Points, in no order, along strands that fork, close into loops and pass close to each other.
In the rows, 128 means zero.
Points whose rows are less than 129 apart are linked; no others are. Some points are linked to none.
k105: [160 105 182 116 132 142 156 158  82  69  75 120 190  85 113 121 131  99
 102 122 128 152 127 170 126]
k322: [130  86  78 148 112 141  76 159 147 133 109 144  78 143 150  90 131 150
 128 140  79 174 118 116 122]
k965: [132 100 157  80 151 110 102 156 176 113  75 137 109  97  92 136 153 175
  99 140 103 129 159 152 156]
k860: [115 166 104 132 160 149  71 115  70 119 176 136 120 105 109 150 133 149
 102  66 128 132  92 180 128]
k460: [179 126 117 127 118  58 185 114  73 191 147  54 140 152 202 174 155 109
 135 100 109  93 147 150  92]
k314: [109 141 100 115 201 156  59 125  89  90 146 118 159 136  92 139 164 149
  96  86 131 134  99 158 126]
k944: [199 184 114 146 119 134 189  57 105 144 177 155  79  92 114 166 149  98
 145  74 130 154 114 165 104]
k28: [134  98 118  74 118 160 130 177 166 179  68 137  80 157 146 117 170 137
  70 155  99 161 183  84 158]
k833: [106  98  90 164 157 104 165 111 161 114 171 135 128 192 145 114  86 107
 161 133 128 146 121  77 125]
k726: [149 138 119 154 183 125 137  95 166  52 159 140 146 116  79 140 130 142
 155  99 153 135 121 116 151]
k644: [149 102 149 109 131 121 149 130 155 132  93 128 120 127  95 121 131 134
 123 153 105 140 134 177 136]
k328: [112 137 167  82 104 181  69 159 128 147  94 131 126  98 144 118 108 143
 101 152 146 123 137 136 133]
k915: [ 71 118 120 124 120  98  94 148  74 128 130 143 129  81 105 121 142 175
 109 119 132  82 118 146 143]
k992: [118 103 131 113 130 115 101 164 193 129  54 180 117 110 115 121 170 148
 110 163  91 121 157 106 170]
k695: [143 103 127  90 202 167  70 110  82 121 139 133 136 127 117 141 198 127
  91  77 152 149 109 110 148]
k320: [ 99 126 123  97 119 101 148 157 124 171 109 100 149 175 184 129 123 127
 116 180 154  66 167  78 129]
k3: [167 116 115 138 109 124 111 111  97 162 139 128  80 107 141 149 111 144
 124  84  93 164 112 186 105]
k512: [127 130 207  96 158 132  99  92 173 109 139 156  95  89  94 141 140 136
 140 121 155 160 141 133 202]
k579: [103 173 158  92 145 148 149 142 187 111 112 124 173 173 149 129  58 119
 129 155 171 110 158 107 132]
k447: [131 160  99 168  94 165 127  98  64 136 157 111 141 116 144 121 162  89
 137 109 139 126  79  92  92]
k573: [127 122  62 158 126 165  60 132 149 129 105 105 164 120 150 113 138 126
 155 147 135 103 125  76 107]
k319: [105 113 144 134  81 129  96 167 162 150  65 195 103  83 133 114 147 124
 115 161  87 132 131  96 174]
k381: [122 106 138 145 150 152 139 123 187 108 136 169 113 161 106  77  90 102
 130 150 116 217 122 130 152]
k986: [109 131 135 118 107 155  45 145 143 126 102 114 125 113 166 121  62 141
 115 132 119 139 147 121 121]
k301: [169 137 111 141 197 136 160  85 178  69 139  79 178 106  79 135 171 125
 143 114 132  80 120 114 159]
k640: [148  84 172  80 111 155 133 142 131 145 101 143  68 148 127 129 167 113
  76 124 118 206 162  92 141]
k283: [145 122 149 106 145 163  78 148  92  57  97 138 190 140 118 149 155 102
 103 111 159 163 125  98 100]
k768: [125 137  93 148 127 172  21 126 141 107 130 101 153 111 163 138  96 142
 155 109 130 124 120 103 105]
k45: [183  88 128 108 160  80 188 121  64 155 131 104 109 139 140 148 149 122
 101  92  90 138 125 197 115]
k920: [115 152 114 145 132 132 159 104 145 124 207 133  94 199 103 126 120 124
 166 117 160 127 105  84 110]
k357: [104 165  90 165  97 102 163 164 107 148 137  83 194 148 162 107 157  99
 149 154 149  83 123 118  65]
k810: [191 211  91 178 139 120 193  57 118  94 196 152 109  92 116 162 120 101
 149  71 136 140 125 122 122]
k299: [143 175  97 150 119 106 154 117  83 170 175  52 143 164 179 159 149 109
 137  96 116 106 108 153  65]
k727: [ 91 163 138 143  82 179  90 110  79 177 150  96 142  60 132 113 137 113
 134 149 144  65  98 126 129]
k361: [134 136 155 116  75 112 102 137  93 154 125 118  77  93 140 152  80 161
 112 104 102 143 130 190 111]
k51: [134  89 145 105 163 158 102  96  86 153 151 153  89 120 106 108 189 127
 106 100 138 151  93 111 159]
k740: [137  93 132 141 167 134 172  73  67 159 181 175  87 115 115 120 165 111
 109  93 133 165  94 115 161]
k294: [126  82 155  82 126 167 103 146 109 140 128 146  62 145 118 103 169 140
  88 127 123 176 120 104 145]
k349: [129  74  96 139 149 163  94 145 177 133 103 154  96 152 140  81 117 120
 100 145  89 218 133 113 150]
k140: [115 142 106 125 135 166  95 173 109  81  93 128 185 152  96 118 176 129
 115 130 161 118 109 129  78]
k666: [124 107  68 131 115 118  71 175 148 148  98 108  92 148 139 103 131 169
 117 138  91 132 125 164 104]
k117: [125 122 162  79 156  93  86 149 161  81  96 121 126  83 116 166 138 179
 111 119 129 106 172 107 173]
k7: [111 151 124 109 131 109  83 136  91 114 161 156  74 103  99 153 141 201
 113  77 136 113 125 149 136]
k597: [168 177 140 142  84 100 170 127 177  99 136 164  82 157  80 157 141 149
 174 120 132 137 135 148  96]
k682: [ 87 162 105 142 119 149 105 162 123  82 108 138 177 106  66 102 157 142
 128 135 158  88 104 144  97]
k888: [118 151  88 163 102 120 176 151 189 153 100 138 152 149 121 103 116 123
 172 179 113 102 110 158  98]
k296: [103 151 133  88 142 128 122 148 151 137 133  78 159 177 159 152  82 139
 127 154 154  61 160 121 109]
k71: [134 103 120 146  99  84 168 154 133 131  90 121 146 141 176 119  79 114
 131 154 106 147 161 125 111]
k709: [119 174 157 111  88 113 174 162 188 133 125 174  87 192  88 127 123 148
 147 159 135 117 141 141 131]
k305: [146 119 173 115 128 165 132 164 100  54  61 119 215 125 146 124 108  75
 101 139 145 158 150 120 115]
k101: [144  77 126 162  91  72 195 149  91 167  98 143 142 148 191  95 134  76
 131 165 113 171 142 108 119]
k795: [136  58 141 142 117 111 114 106  62 168 111 117 152 109 206 103  85  79
 108 139 118 169 150 105 157]
k114: [182  98 136 111 125  92 177 110 106 144 124 127  88 118  99 143 151 141
 125 107  86 146 120 212 120]
k913: [ 94 113 171 122 160 145 141 117 154 115 158 160 119 151  95  81  90 116
 126 154 150 172 122 144 167]
k145: [164 200 110 165 136 147 139  67 154  57 177 128 148 113  85 151 128 119
 167  78 159 135 123 101 116]
k47: [171  88 132 115 117  60 175 118  72 169 128 103 110 147 188 159 136 117
 121 102 107 136 152 139 116]
k878: [146 115 106 144 131 101 150  92 127 121 115 129 138  65 105 146 175 131
 145 121 108  90 128 112 141]
k325: [102 107 157 133 149 149 141  86 132 161 175 138 115 122  96  96 112 110
 133 150 135 129  98 151 172]
k963: [159 135 124 129 155 121 186  83 155 106 129  70 172 100  99 154 163 121
 140 132 127  51 137 108 142]
k339: [118 136 119 113 112 126 170 171 163 135  80 122 178 173 179  98  60 111
 120 165 132 133 160 128 106]
k133: [120 159 173 103 165 103 108 115 135  58 148 116 145  83 112 175  89 169
 124  96 155  90 161 143 169]
k184: [128 126  66 186 119 145 115 103 132 129 132 111 164 122 133 104 148 104
 164 137 122 119 103  98  98]
k670: [151  60 125 161  87 129 135 116  91 176  94 144 133 125 182  87 121  64
 129 171 111 187 126 104 148]
k912: [ 94 162 111 135 112 160 135 135 198 177 126 149 116 147 142  97  78 136
 163 177 120  96 108 151 141]
k991: [123 126  76 144 128 114 108 126 155 156 144  82 104 144 122 133 114 162
 155 137  95  99 122 163  97]
k128: [123 155 144 129  91  92  90 127 119 105 141 157  89  85 131 176  83 173
 141  90 121 130 142 141 131]
k107: [122 113 159 117 137 116 169 132 114 116 109 113 163 109  99 123 117 127
 118 144 129 109 135 181 124]
k440: [106 195  95 165  86 104 133 170 100 159 173  59 150 169 178 137 139 136
 155 115 134  96 106 142  47]
k194: [147  79 154 118 156 132 107 100 133 134  99  99 165 122 187 136  75  86
 125 144 119 156 167  87 150]
k698: [119 135 145 100 139 114 158 112 101 144 183 114 103 189 130 152 124 129
 122 111 152 119 121 111 106]
k338: [132 172 116 157 111  89 187 102 174 107 179 149 104 172  97 158 137 131
 183 121 148 106 122  84 113]
k864: [112 165 133 125  82 113 202 179 174 141  99 160 122 170 111 103 113 133
 140 162 128 132 121 179  91]
k564: [ 98 123 151 100 103 122 147 157 110 164 141 131  99 167 161 126 137 122
 120 156 154  94 127  81 131]
k846: [114 154 143 138 107 191  87 109  74 135 150 109 152  95 122 136 144 110
 122 112 155 112  93 114 118]
k936: [134 127 171 117 160 105 148 117 118  90 139  99 159  99 103 156  87 144
 123 112 134  92 141 169 156]
k952: [ 81 143 173 132  84 121 106 160 152 130 113 200  97 104  90 116 117 143
 129 153 125 125 122 135 177]
k421: [115  92 125 150 167 145 120  81 156 133 156 113 159 141 168 130  79  95
 149 145 145 126 135  60 150]
k441: [137 105 101 138 159 108 115 102 123  91 125 149 132  94 122 145 145 143
 142  99 121 129 132  97 139]
k76: [ 91 126 116 126 140 127 136 110 165 191 155 109 105 147 119 111 116 139
 148 170 119  77 121 142 149]
k715: [ 58 148 148 144  94 128 123 167 102 100 116 179 134  90  75  96 124 147
 122 148 156 107 107 147 133]

A piece is all that can be reached along the links. How many separate loops has the piece of each point below (a circle has one, a figure eight two, a Y none), and how many tips (points with one link)?
k912: loops 2, tips 0
k51: loops 3, tips 3
k573: loops 0, tips 2
k726: loops 1, tips 1

How many points has the smallest loop of links through each point below? Write - if it is on no loop.
k682: 12
k644: 6
k301: 5
k421: 14
k325: 8

A fork is a point with three links, a tip a point with one. Leave the first point through the second and follow the links. Name the first fork or tip that comes.
k727, k846: k328
k339, k579: k920
k338, k597: k76
k328, k986: k727

Name the points in between on the shortest way along the links from the first point to the second, in order.
k294, k715: k51, k695, k314, k860, k7, k915
k381, k339: k913, k325, k76, k912, k888, k864, k709, k597, k338, k920, k698, k564, k320, k296, k579
k864, k670: k709, k597, k338, k920, k833, k421, k194, k795
k114, k28: k3, k361, k128, k7, k860, k314, k695, k51, k294, k640
k952, k47: k319, k992, k965, k644, k114, k45
k45, k283: k114, k644, k107, k105, k305
